Points on a hilly landscape, in no order, each with its height.
From any point a ball rolls to the lowest of the 2 points nearest to it. It stops when none of these is lower. Distance is the straight distance between rows; heights are no part of it.
Z_193 h=66.2: [-26  -9  13 -32  -2 -21 -20 -15   4  41  -4  70  17  15  46  17  -9 -49
 -74  -9  32  -8   0 -13 -11  -6  15 -12  -5  14 -57   5 -14   4  11   1
  23  -4  -6  23  14   9]
Z_114 h=36.8: [  2  15 -23  35  -2 -12 -39  46 -28   6  17  -2  30  11  17 -23  22  -7
  51 -20  12  15   3  -8  31 -33   2 -10  -1  17 -18   5  37  13 -50  25
   4  -1 -38 -12 -16  19]
Z_260 h=57.7: [ 12   6  15 -24  -1 -17  -7  29  34 -19 -23 -20  16  12 -20  -1  32  32
   0 -23 -33  11  -8   6 -15   4  17   4   1   6  13  -5  -1  21   5  17
 -12 -19  20 -20   5  35]
Z_121 h=58.6: [-16 -23 -12   7  -6   8  37 -35 -25 -28  -3 -24 -21  -5 -40  14  -6  -6
  39  30  -7   1  26  22   2   2 -55  -1  22 -27  -4 -21   6  -4  24 -19
 -18 -15 -28 -15  17 -18]
Z_705 h=40.7: [ 31 -29  17 -20  20  -1  -3   4  25  -6  41   4 -44  15   0 -10 -44 -14
 -51  -3   3  -5 -22   8 -52   8  45  -3 -39   3  25   1  -4  -4  47 -19
  32  10  21  26   5  17]
Z_821 h=39.8: [-12  -9  29 -51 -11  48 -19 -54   4  45   5  21  17   4  33  10 -14 -23
 -87  -3  18  16   5  15 -24  22  36 -22 -25   2  -7 -11   4  11  34   9
  11  -5  52 -33  -7  33]
Z_490 h=46.2: [ -5 -35   9 -15  25  -2  15 -39   3 -44  31 -28 -45  13 -39 -17   2  26
 -28  17   2   4   7 -11 -28  15 -39 -14   6 -40  38  11  24 -12  22  -4
  32  30  39  -1   4  -8]
Z_606 h=65.4: [ 23 -19  -2  13 -14 -25 -21  37   0  31 -11  42  21  11  46  17  34  -8
  -4 -36 -14  -7  24 -19   5   8  19 -12  20   3 -52   6 -23  11 -14  -8
 -21  20  11  49  -3  20]
Z_576 h=37.1: [-34  39   7  -4 -27 -31   2  23 -16  36   7 -21  -9  -1   4  -6 -30 -22
 -20  31   5  13 -74 -16 -15 -14  39 -19  21 -17  -8   3  21  20   6  24
  37  -6 -17  -1  11 -10]
Z_828 h=43.0: [ -9   0  32 -49  29  50 -20 -28  17  38  -9  34  15  -2  41   8  21 -17
 -65 -18  28  44   1  -4 -13  11  53 -21 -21  18  15   2 -33  43  36  36
 -18 -36  57 -39   4  58]
Z_353 h=49.8: [  8 -18  23 -44  33 -25  44  25   1 -15   0  -9  10  14 -25 -20  32   5
  49 -14  11  35 -19 -32  -4 -19   6  11   9   1  -8  -8  26  15 -28  10
  13 -33 -17 -19  -8  21]
Z_939 h=50.2: [-22  -4  22 -21  -9 -16  15 -59   9   0   7  -5 -23   5 -33  17   7  16
 -31  17 -27  -2  29   7  -7  24 -19 -16 -13 -10  29   9  34  -9  40  17
 -10  47  27  -7   6   5]
Z_505 h=64.7: [-27 -26   3 -28 -41   1  11  16 -34   0 -31 -18   0  -9 -18  15  18  22
  18  22  -7  10   6  -2  16  12   9 -30  34 -31 -12 -10  38 -27  13  23
  -6  20  -3  21   9  26]
Z_374 h=60.2: [  8 -35  -1 -16  -3 -26 -16  32 -25  23 -14  -2  13 -17 -16  12  -4  17
  -9 -12 -32 -28   6 -20   0  11  -7  -7   0   6  -4 -22 -11 -22  32   4
  32  35   2  66   6   2]
Z_908 h=65.1: [-28 -15   5  19 -34 -23   7 -21 -17   3  13  40  46   2  19  17   2 -43
  55  14   7   5  -4  -2  26 -16  -5 -11  48   8 -40  -7  -8  18   7  16
 -18  14 -25  11  21   8]
Z_486 h=59.8: [ -1 -27  16  25  -4  -8  -2   7 -14  28   0  34  19 -10  26 -13   8  -1
 -14  21   3   5   5 -44   7 -18  -7   5   8 -51 -41  12  10 -28 -13 -16
  27  39  -7  43  -2  -8]
Z_401 h=61.3: [  1   0  32 -28  -3  53  25 -25  20 -26 -18 -40  -9  -8 -30   1 -22  19
 -34  35   8   7   5  30  -1  18  -2   6   5 -13  76   1  10  19  37  11
  16  16  32 -24   2  -5]
Z_530 h=67.2: [  3  -1 -26 -22   8 -17   2   7 -12  11  41  22  -5  34  28  -7  26  -9
  10 -51 -13  -8  -9  -4  25  11  23 -10 -34  20 -23 -16  -6   8 -50  -7
 -49  27  18   5 -34   4]
Z_714 h=41.7: [-19  41  36  23  -3   4   1   0  21  -5  14 -24   6  -5  15 -16 -30 -29
  13  15   7  22 -59   5  -5  -9  22 -11  16  14 -12 -19   1  40  -2   4
  28 -36 -13 -29  -8 -21]
Z_625 h=52.4: [ 11  49  -7  28   9   3   2  53  -5 -43  -1 -32 -33 -16  -7 -10   7  19
  45 -16  -9   7   8 -22 -13 -11   7 -43  -2 -22  -8  17  44  -2 -64  44
 -22 -15 -49 -13 -29 -28]
Z_945 h=47.2: [  9  33  30   6 -23  -2   5  56 -19   3 -10  -4  40   1  33 -18   9 -46
  85 -19  44  20   6  19   6 -35   7   6  16  18 -24  32  13  31 -38  41
  10 -49 -80 -15 -15 -17]
Z_92 h=56.3: [ 15   5  19 -28 -29  32 -16  17  38 -23 -33 -23   5 -26   4   0   1   2
 -23 -17   8  -2 -21  36 -15  18  23 -18   0  26  73   8 -65  11  41  16
  -4 -24  30 -20  -1  14]
Z_735 h=68.5: [  3  -2  -1  24   6  31   8 -13  -1 -39   5 -25 -40 -38 -26  11 -25  20
  23  25   9 -26   6  32   4   6 -32   4 -20  21  66  -8   9 -23  15   5
  15  -1 -15  12 -14 -19]
Z_191 h=36.6: [-39  11   1  26 -15  -5   5 -26  -7   1  14 -34  -6  20 -38  -5 -38   4
 -29  31 -19  20 -37  -1  -9 -10  -4   0  -1  -1   8 -29  -5  -3   3 -21
   5  21  30 -23  16  -8]
Z_528 h=65.2: [ -7  -9  13   4  27  25  36  -2  29 -77 -19 -65 -28 -22 -75  15  18  41
   7  24 -32  -7  20  13  13  11 -41  -9 -15  -8  64 -13  19   1  19  25
   4   2  30  10  -8  -8]
Z_277 h=58.5: [ 17  17   4  -8   5 -19 -10  42  37 -35 -28   3  26  26  11 -11  29  26
  20 -20  13  18 -22  -6 -10 -15  15  25  13  24  28  28 -29  31 -26  23
 -10 -56  -9 -42  -1  29]
Z_477 h=53.0: [  4  -2  11 -17 -40  -8  -2  20   9 -35 -35 -37  -8 -16 -21  11  -5   9
 -11   0 -20 -15 -31  34 -44  28   0  -6  19  -3  34   4 -50  19  64  17
  22 -18   5  -1  16 -14]
Z_778 h=53.1: [ 12 -42  15 -35  38  -9  38  25 -43  15   4   9  -9  13 -27 -12   7 -16
  45   4 -14  16   5 -32 -25 -35 -34  32 -18 -16 -11 -18  10  -9 -23   4
  15  16 -35 -18  -4   8]
Z_788 h=52.0: [  0  30 -36   1 -28 -17 -16 -10  13   4  -8  18 -17  13  -5  18   9  17
 -38  -6 -21 -19  18  26  25   6  12  19  -5  23  -2   6   2  -5   4   2
 -46  -3  11  -8   0   2]
Z_373 h=71.5: [ 21   2 -12  -2  19  25  -4  18   7   5 -13   9  49  16   4   3   9  11
  18 -30  32   4  41   6  33 -24 -27  51 -21  11   1  -6  20  34 -54 -13
  18 -30 -50 -59 -17  -1]
Z_929 h=75.0: [-41  -2 -35  46   2  -3  13 -75 -35  17  48  26  15 -12 -15  18 -20  -4
   1  26   1 -14  13  21  40   1   2  15  19 -11 -31  -3   9 -42  19 -20
  -4  -5  12 -13  23   6]
Z_672 h=37.6: [ 37 -32   1  37  10  16  -9   4  56 -42 -21 -19 -10  39 -16   3  -1 -13
  50 -13  -2  25  55  29 -23 -12 -36  13 -16  23  17   6   5  18 -26 -43
 -23  -6 -21 -21  17   2]
Z_857 h=53.7: [-27  29 -13  16 -15   8   4 -21 -17  34 -21   8   5 -24  24  17 -27  -6
  -9  24   7 -10 -35   7  32   7  25  -7  28  -2 -15   3 -12 -34  25  -7
 -10 -12 -24   3  27 -29]
Z_954 h=79.1: [ -5  -9 -67  23   5 -20   6  27 -33 -35   2   0  -1 -18  -4   4  21  24
  15 -23  -8 -28  12 -13  36   8 -12   3  51   7  -2 -19 -32 -34 -15   2
 -15  -9  30  71 -14 -19]
Z_984 h=45.1: [ 26 -16  -6   2  13 -14 -18   8  16  22  26  10 -35  -5  -1  12 -35   0
 -32   0 -30 -14  -7   8   5  17  40  -8 -38  21  -6   1  18 -27  34 -16
   5   6   1  16   9  14]
Z_166 h=55.9: [-37 -12 -17   4 -18 -16  44 -57 -26  -7  12 -25 -32  -8 -56  39  42   4
  16  37 -27 -15  31  13  13  24 -62 -37   9 -24 -13  -8  14 -16  49  11
 -26   2  17   3   4 -23]
Z_565 h=45.6: [ 11  -4  -7  14   8  22 -16 -41  13  20   0  -2  -7  -2   5   0   3 -20
   4  -6 -16  11  12   5  -7  19 -18  -4 -29  -9 -30  -9 -24  -1   3 -41
 -38  17  19 -34   0 -22]
Z_707 h=65.6: [  4  -4   6 -24  29 -28   5  16 -17  29  34  31   2  17  26  -6  36  -3
 -49 -53  -6 -24 -14  -8   9 -24  25  33 -35  37 -19  -7   3  12 -31  15
 -14   9   2   2 -20  -6]
Z_215 h=37.4: [ -6  -2   3 -65  12  12   7 -20 -16  45 -20  26  -7  -5   8  11   8 -11
 -48   6   7  -3 -40 -16 -26   1   1  40 -14  -4  -9  -6 -31  -3  23   7
   6 -10  -5 -20  13  -2]
Z_838 h=30.8: [ -3 -29 -15  38 -21  19 -17   3  -1 -25 -20 -25  21  36   5   0 -12 -31
  69  14   2  22  26  22 -25  -7 -40  14   3  21   1  -9 -29  28  -4 -37
 -24 -12 -11 -31  20   0]
Z_792 h=58.2: [-25 -11 -14 -10  12  12   0 -33  12 -17  44  -1 -19  -2 -21  -1  29  15
 -37 -21  25 -39  26  21  30   6 -22 -20  -2  12  -1  17  35 -20  -6  -4
  -1  28  29  -5  -6 -15]
Z_457 h=43.1: [  3  23  21  43 -19 -22  -6  73   2  -9  -3 -22  32 -24   3 -33  25   0
  47 -13 -12  28   9 -23  35 -39   7   8  -1 -12  24   0   5  21 -54  44
   4 -13 -29  15 -32  -3]
Z_394 h=57.6: [  6   8   5  -8 -14 -13  13  40 -40  46 -22 -26  -1 -18   9  21 -33  -3
 -28  13 -29 -32 -11   0   4  -3  16  -6   1  18 -13  -5  10 -20  31  -6
  28   7 -46  35   5 -14]
Z_301 h=54.9: [ 10  57  -6  36   5   3   9  65  -8 -12  14 -61   4  -1  -2 -34  20  -7
  57 -20 -22  33   0   2  26 -36  15 -46 -18 -14 -13  17  32  36 -75  41
  -4 -38 -75 -19 -25 -43]
Z_322 h=70.4: [ 17  -9 -20 -19  10  -7  15   8  39 -71   2 -27 -28  16 -26   2  25  13
  64 -29 -34  37  20 -17  23  42  23 -36 -13  16  25 -11  32 -19 -21  23
 -64   1  17  17 -19  -6]
Z_770 h=41.4: [ -1   4  -4 -17  32  -2  -6  -6   8  12   7  23  -9  -2   0 -12   2  -7
   1   2   3  -1 -16 -18 -14  -2 -28  22  -3   3  -7  -5 -19  -5  -5 -13
  11 -18 -12 -17  14 -19]
Z_815 h=51.9: [ -2  44  43 -25  11   1  11  23  10  -3  -2 -14 -12   7  -7 -25  16  14
  13 -16 -23  30  -8 -27 -19   2  30  -5 -27  -7  24  16  45  16 -18  65
 -15  38  -7 -10 -18  17]
Z_985 h=61.0: [-15   7 -12  25  -7   5  19  -8 -19 -12 -19 -28  19 -13 -18  19 -42 -17
  22  27  -9 -15   4  22   0 -20 -21  14  31   1 -27 -25  -7   9  18 -33
  21 -26 -47   2  24 -24]
Z_349 h=59.0: [ 10 -11  21 -41 -21  46  -1 -23  18 -20  -7 -42 -10   6 -11 -14   0  13
 -74   3  40  -4 -35  26 -26  18  20  -2   8  -3  75  10 -36  -1  39   4
  31 -15  40 -13  22  -8]
Z_451 h=45.5: [ -4  25  29  -5 -24   5  -4  42  27 -21 -18 -57  13 -18  -1 -27 -14 -11
   0   8  -5  17 -58 -11  16   5  17 -46  20  -2  25  -4  -3  31 -23   8
  32   0  -9   0  -3 -23]
Z_517 h=63.7: [ 40  -4  36 -28  19 -18  26  -9  22   7  38  58 -11  40   7   7  29  -6
 -41 -54 -10 -13  10 -11 -41 -13   8  47 -52  33  11   2  -1  27 -13   7
 -12   8  28  -4 -31  17]
Z_868 h=31.1: [-18  31   8  24 -14   4  -8  14  -9   8  -1 -29 -26  -5  -3  -9 -25  17
 -26  25 -27  -9 -34 -11 -27  16  25 -23  22 -28  -3 -13  -1   5  16   4
  13   8  18  -7   2   5]
Z_354 h=62.7: [-18  19 -19 -30   6 -25 -17  28 -18  28  -7  14   6 -32  10   7  10  10
 -33 -30  10 -44  -3 -28   7  -6   3 -11   7   7 -48  -4  -9   0  -4   9
  30  22   1  35  -2   8]
Z_247 h=35.6: [  4 -37  40 -29   7  16   3 -47  14  34  11  -9 -26  24   2   1 -34 -14
 -80  22  -5  14   9   7 -47  12  26 -12 -35  -7   4   1   8   1  40 -14
  14  33  44 -11   6  15]
Z_630 h=37.9: [-49  -1 -27 -16 -10  -1 -23  11  15   5 -22   8   2   8  40   7  34 -16
  42  -6  14  -1 -18  11  17   7   2 -28  38  11 -47  14 -23   5   4  17
 -52  -3   4   8  21  -4]
Z_252 h=45.4: [ -3  -4 -14  -8  26  27 -18   6  -3 -16  -1   2  -5  13  36 -29  22  -1
  20 -11  33  -1 -33   0  19   3  -8  16  28  10  10  10 -44  -8 -38 -21
 -20 -37  15 -34  -5 -14]
Z_567 h=32.7: [-32  21 -22  -1 -20 -35  -7  29   0  -8 -20   2 -14   8  11  -9   2   4
  28   4  -5  14 -26 -13  10   1  13  -5  42 -11 -15  10  -7   4 -14  24
 -31  15 -17  30  13 -14]
Z_6 h=73.8: [-40   7   1  61   1   1   4 -95 -14  42  54  15  41   2  -6  24 -41 -15
 -52  12  10 -29  18  25  35  -3  34  17 -32  15 -44 -16   2 -28   2 -35
   4 -10  22 -12  -4 -10]
Z_581 h=68.8: [ 18 -24 -23 -30  29   2   0  11  18 -32  24 -22 -13  19   3 -16  40  17
  34 -46  -7  13   2  -8  43  20  15 -23 -14  44  17 -13  -3 -11 -49  -7
 -51   0  29 -15 -25   4]
Z_772 h=48.2: [ 18  34  25 -13 -20 -20   3  69 -14  13 -19 -30  30 -32   6 -15  25   8
  10  -7 -19  21  -2 -26  -7 -17  31  -5  -2 -27  20  -4  28  24 -28  45
   4  15  -5  23 -33  17]
Z_649 h=77.4: [ 10 -10 -62  18  16  -1  -9  28 -20 -31 -22 -19  -2 -34 -21  10   1  31
  36   4 -26 -15  30 -12  13  19 -46 -13  16 -14  -2 -17  -7 -46 -22 -11
   1  -3  -7  44   2 -14]
Z_977 h=52.7: [ 19 -27  18  55  29  39 -14 -24  16  -2  18  29   2  -2  27 -28 -18  -1
 -10  22  24  14  16   1   5  -5  -9  18 -30 -29   1   7  -4 -12 -19 -54
  23  22  16   4  -7 -11]
Z_972 h=51.3: [  2 -35 -36 -39  12  -7 -16 -29  20  30  12  26   5  12   4  -5  31  -4
 -40  12  29  -2  -1  -1   4  16 -24  10  -7  -3  15  19 -53 -38  22 -31
  -9  14  64  -3  24   1]
Z_40 h=13.0: [ -9  42  20  34 -28 -18   4  -9  -8 -25   3   6 -15 -45  -2   7 -26  -1
  53  23 -18  15 -24 -14 -19  16  -3 -28  15 -19  20 -14   3  23  26  42
   4   4  -9  14  -9   6]
Z_536 h=56.4: [ 29 -29  27  36  10  13  25   3  -2  -2 -11  21   5 -10  14 -22 -22 -14
   2  40  18  25   1 -33  -3 -21 -26  33   5 -57  28  11   7  -7 -15 -37
  34  29 -30  24   0 -13]
Z_958 h=48.5: [ -1  22 -18  -5  15 -19 -10  -9  19  15   8  35 -19   1   3   6 -17  13
 -65  -5  10  -3 -11  -5  22   7  44   1 -12  19 -39  13   7 -22   0 -24
  -2 -16  11   1   3  10]
Z_510 h=43.2: [  2  -3  16   2 -15  -3  -2  32 -19  25  13  12  20  16  28 -14 -17 -47
  35  16  32  14  -2   1  -7 -30   4  28  34  24 -15  11  21   0 -12  15
  22 -27 -58   0  -8   6]
Z_680 h=72.9: [-14 -14   2  53  25  26 -13 -80 -15  38  50  12  11   0 -15  23 -46 -21
 -24  14  -4 -44  38  51  21 -10  15  22 -91   5 -37 -15  -9 -19  28 -42
   0  21  15 -11 -14  -5]
Z_923 h=37.7: [ 19 -14  -2  18  -3  20 -46  -6   8  15 -12  -6  32  36  28   0 -27 -22
  22  -9  30  18  10  17 -25  -5   2  16  12  28   4  -7 -38  23  17 -50
  -4 -28   3 -50   9  17]
Z_340 h=48.7: [ -3   9 -11  -5 -25 -29   0 -17   6   1   6   4 -24 -25 -17  30 -25   4
 -11  -4 -34 -35 -21  19  16  35   3 -45 -22  31  -5  -1 -22 -11  40 -17
  -5  14  14  30   2 -16]
Z_218 h=60.8: [ -4 -18  -1 -22   8 -26   7  -9 -16 -31  37  28 -29 -16  -3  -7  28  20
 -22 -10   6 -19   6 -13   2  14  -9 -10   8   3   3   1  24 -26  -4  15
   4  26  37  45 -26   9]
Z_836 h=62.8: [ 17 -25  -5   6   7 -40  -4  45 -13  17   7  41  25   3  38 -11  28   3
  28 -13   2   5 -10 -51  24 -13   8  -4  32 -23 -33  -9   6  -7 -36   2
   9  11  -2  64  -8  11]
Z_967 h=41.5: [-40 -16 -12  15  -2  -1   6 -41 -11  11  19 -11 -19  11 -32 -12 -18  18
 -54  38   3   5 -10  -1 -20  12 -41  12  10 -36  15   5   1 -39  11 -29
  14  45  37  -2  13 -17]
Z_795 h=61.4: [ 31  26  32 -42   8 -20   1   9  39  -7 -12  37   2  26  13  -1  30  -1
 -14 -43  15   2  -8 -20 -51 -11  20  27 -15  29  24  25 -12  30 -16  44
 -14 -24  -9 -17 -26  28]
Z_864 h=64.6: [-25   4  12 -38 -14 -25 -21   9  12  53  -8  25   3 -12  11  14   5  -7
 -86 -17  20 -34 -29 -12 -11 -12  16 -21   1  18 -23   4 -17  16  18  34
  44   6   4  29  14   9]
Z_697 h=69.7: [  3  30   9 -11   1   2   2  10   5 -33 -17 -29  20   3 -26  12  -2  12
  24 -14   7   0  42  11 -17 -17 -33  28 -15   8  -8   9  28  19 -30   8
  10 -32 -55 -55 -10   1]
Z_454 h=67.6: [-41  23 -21   1  -8 -16 -26 -37 -18  66  -1  92  33  14  61  25 -16 -45
 -19   1  34  -4   0  -4  -2 -33   9  12  16  -3 -64  10 -38   0  22  14
   1 -16 -14  11  22  -1]
Z_26 h=67.9: [ 18   9  14 -46  -5  -9   1  30  -6   3 -29  16  -8   9  -5   6   5   5
  46 -21  -3   1  32   1 -41  -8 -16  12 -22  12 -15  25  42 -14 -23  18
 -10   5 -60 -17 -15   4]
Z_903 h=51.4: [ -4  16  -3   4   1  -4  10 -28  -4  10 -13   8 -21  -5  -3  23 -23  14
 -39  32  -4 -15   1  17  21  20  29 -16  12 -31 -50  12  26 -32  28 -35
 -17 -16  -2  -2  28 -20]
Z_748 h=75.4: [ 48   0 -47   7  35   4 -21  14  -9   1  -5  24  -3 -22   5  11   2  37
  46  -5 -11 -23  39 -15   8  16 -29  10 -32 -15 -14 -10 -18  -8 -26 -42
   6  31  -4  25 -11  -4]
Z_814 h=43.3: [ 16  26  -7  13 -11   4 -28  20 -18  30  -6  11  40  23  26   2 -40 -21
  10  -4  23  -3  11  17  -5 -24   9  49  -7  37 -16  -6  -3  23  10  -9
  18 -49 -44 -31   4  10]
Z_693 h=63.3: [ 26 -21  -3   0  32   1  10   8  18 -43  56  -4 -29  -2  -8 -30   4  23
  -5 -17   7 -11  -7 -10  -8   5  -6  21  -3  17  29   9  33 -23 -16  -2
  20   8  29  16 -13  17]
Z_130 h=66.3: [ -9  -3  33 -51 -12   3  23   4 -35   2 -28  -8   4  -8 -18  21  23  10
  30   6 -14   4  31  -4 -12  11 -17  -2  12 -29 -19  10  48 -29  14  15
  -6  10 -54 -14   4  12]
Z_803 h=49.2: [ 22  10  28 -21 -22   4   2  44  16 -28 -28 -50 -17 -10   5 -27 -17   6
   6   1 -26  23 -69   1 -43   8  42 -32  12 -17  52   6 -18  19  25  34
  30 -10  -5  -2  16 -10]
Z_256 h=76.4: [-34  -2 -65  72 -12  28  17 -74 -38   1  37  -3  29  -4 -32  23   9  -5
  29  26   7  -5  43  43  49 -14 -39  -2  14  -1 -15 -22 -10 -33  -3 -35
 -42  -5  21 -26  25  -2]
Z_545 h=73.4: [ 37   7 -32  -8  24  19 -36  26   3  -3 -26   8  29  -5   5   0  21  30
  37 -27  11   0  37   2  17   8 -19  18 -23   6   8   1 -18  17 -39 -27
  -2  -4 -15 -33  -4  20]
Z_385 h=46.3: [  3   2  10  -3  31  13  24  26   7 -16  16 -13  13   3  -3 -31  22  18
  -7  15  28  22 -21 -35  12 -25  -9  22  34 -18   1 -10  19  20 -52  -5
  33 -31  13 -10  -6  -1]
Z_632 h=54.8: [ 43  36   8  14  19  -8 -17  62  13  -4 -32 -21  45  19  21 -28  24  13
  26 -30  20   6  -4 -31 -24 -27   3  53   6   4  16  36 -19  44 -51   3
  38 -57 -14 -33  -8  14]
Z_324 h=68.4: [-20  35 -36  43 -21 -19 -20 -30 -16  40  15  60  29  15  53  21 -46 -47
  -7   3   7 -10  14   4  22 -32   5  34  18   1 -58  18  -2 -10   4  -1
  -8   2 -52   9  35 -12]
Z_644 h=23.3: [  5  11   5  33 -25   2  17 -18 -10  -2  -9  18 -33 -29   5   1 -35  16
   6  31 -15  13 -14 -16 -21  23   5 -16  -8 -36  26 -12 -17  11  23  -7
  -1  25  26  29  -8   4]
Z_631 h=70.2: [ 15  13 -14  20   5  22  14 -16  -9   2  13  -6 -22 -22 -16  16 -51  10
  -9  25   7 -36  17  32   9   4 -16  21 -23  21   9 -18  18   4   8 -34
  33  -7  -5   4 -23  -6]
Z_840 h=67.1: [-12  -1  17  -2 -15  -1  34 -21  13 -59  -6 -59 -37 -16 -33  12  -1  46
 -20  25 -38 -14  -2  13   7  42 -11 -51   4 -26  77   0  17  -5  31  20
   7  22  47  30   5 -16]
Z_932 h=54.6: [ 14   9  24   2  22  -6  13  -1  22 -23 -11 -19 -27   2 -51  -1   0  32
  12   6 -35  27   9 -18  -9   5  -4  17 -17  -4  32   1  20  -2  -9  18
   2  19  -9  -7  -3   8]
Z_699 h=66.8: [-33  28 -25  28 -47 -18 -16 -49  -3  17   1  41  43   2  29  34 -15 -57
  23  -9  16 -13  12  12  35 -13  15   2   9  14 -37  -8   1  24 -11   0
 -40  -5 -39  -3  17   4]
Z_858 h=71.7: [ 16  26   2  59  18  14 -11 -42   6  35  16  20   5  -4  -2   9 -60 -12
 -20   1   3 -38   7  35  14 -21  17  32 -63  23 -10  -4   0  19  12 -24
  17  -4 -25  -8 -11 -28]
Z_737 h=63.4: [ 18 -13  43   2   8  20  29 -13  25 -28 -44 -37  -2 -20 -68  19 -20  26
   4  31 -19 -19  10  25  12  16 -15  19 -41  -1  66 -23   1  18  34  -8
  13   7  32  17  -6   2]
Z_881 h=41.9: [-43 -12 -34 -10 -14  15 -26  -8   0   8 -23  21  15  13  18  -6  20  -3
  -1   0  50  -2 -26  24   6 -11  13 -26  80   3 -25  12 -37 -24  25   6
   1 -12  15   7  28 -16]
Z_31 h=43.7: [ 23 -26 -15  33  10  19 -19  38  19 -52  14 -16 -15   8  -4 -25 -13 -16
  32  -5  12  18  26   2 -25 -17 -32   1  11  15  38  14  15   4 -36 -10
   0  14 -16 -13  -2  -9]
Z_159 h=62.3: [-19 -31  15 -18 -23 -18  -3   2 -18  37 -18  25  11 -12  24   8  23  -5
  -6  15  -7   7   5 -27  22   8  26 -43  10 -41 -45   1  23 -37  -4  14
  -5  58  -2  48  11  22]
Z_237 h=66.0: [ 24 -12 -21  -4  10  -1   2  26   6 -53   2 -19 -25 -26 -25 -16  -1  28
  23 -15  -7 -27   3   7  -2  11 -29  22  10  17  64   2  -3  -8  -8  14
   9 -11  30  37 -21  10]
Z_325 h=63.2: [-18 -20   1   3 -11 -12  24 -38 -24  11  12   7  25 -10  -1  19 -27 -32
  32  13   1  -2 -18  -7  -3   5 -24 -13  29   2 -33 -33  -4  15  39 -16
  18  13  -9   3  24   2]
Z_74 h=46.7: [ -4 -33 -42  -4 -20  -8   2 -24  23 -10 -13  21 -12   0  -6   0  42   7
  -7  14  18   8 -16  15  34  14  -5 -12  43  -5  13  24 -45 -43  38 -16
 -21   0  30  17  38 -10]
Z_602 h=49.1: [ 41 -50  25  15  39  38  -2 -25  28  14  -8  24 -15  18  35 -20  -5 -13
 -20  -5  -5  14   9  -7 -26  11   5   1 -39 -16  -1   5 -32  -1   5 -60
 -30  36  46  -4   0   0]
Z_468 h=50.1: [ 41 -13  10  30  33  24  -7  41   4 -13 -13 -15  17  22   7 -32  13  16
   4 -11  -1   5  -6 -33 -18 -32 -12  41  12 -10  18 -10  -7  37 -49 -25
  24  -9  21  -7 -11  17]
Z_915 h=49.4: [ 24 -34 -41 -31  29   6  -4 -15   5  -4  14  17 -10  16  32 -27  46 -14
  -3 -14  31 -21  -1   3   3  17 -34  16  19   6   3  18 -50 -14  -4 -42
 -23 -34  64  -6   3  -2]
Z_295 h=55.4: [-16  25 -19   4 -12  15 -22 -51  12  -2  47  25 -19  -2   9 -10   2   6
 -20   6   4   4  27  26   6  23  -4  -7 -18  11 -15  17  36 -18  11   3
 -39   8  42 -33 -12  16]
Z_655 h=25.0: [ -1   3  13   9 -31 -35  16  45  -5  -4  -5 -16 -23  31  -2 -19  -5   2
  18   3 -37  23  -8 -33 -15 -16  24   4  28 -16   2   9  39 -13 -20  34
 -32  -3 -39  21 -16   0]
Z_254 h=41.1: [  1   2  31 -72  24  34  14  -4   6  34 -32  14   8  -7  15  -2  33  -1
 -53 -16  19  18 -26 -20 -16  24  24 -11 -20 -19   9  -7 -43  31   5   0
 -19 -22  39 -27   2  25]
Z_421 h=48.8: [ 20  -6  -7  38  11   2  -3  52  -7 -54   6 -34 -37 -14 -24   6  -8   4
  44  -1  -4  21  41   0 -32  -6 -27 -36 -12   6  19   5  51 -15 -36  11
   1   5 -57   6 -22 -11]
Z_789 h=55.6: [ -2  19 -10  29 -11   3 -11  16 -34  66 -21  -4  40 -12  23  17 -13 -14
 -15 -13 -19 -33 -19  10  31  -6  38 -11   6  17 -52 -14 -20 -11  12  -5
  -7   7 -32  28   7 -11]
Z_393 h=53.2: [-51  -5  18 -30 -52 -18  15 -45 -18  21  -4 -19  -2   5 -36  25  33   4
   2  24 -20   1  12  20  -3  20 -48 -14  15 -21  -1  -3  17  -2  56  41
 -10  24   0 -15  15  -6]

Where does a ball stop that starts at each point below?
Z_324 | Z_40
Z_545 | Z_486
Z_530 | Z_385
Z_858 | Z_247
Z_737 | Z_40
Z_256 | Z_40
Z_840 | Z_40

Call two points neighbours if one is among the 2 nearest of the other. Go from one point of each pair to the other, from neighbour to neighbour, staying as low as possible. Name the highest point that can't be avoided.
Z_247 and Z_40 | Z_324
Z_215 and Z_247 | Z_828
Z_215 and Z_655 | Z_972
Z_114 and Z_838 | Z_814
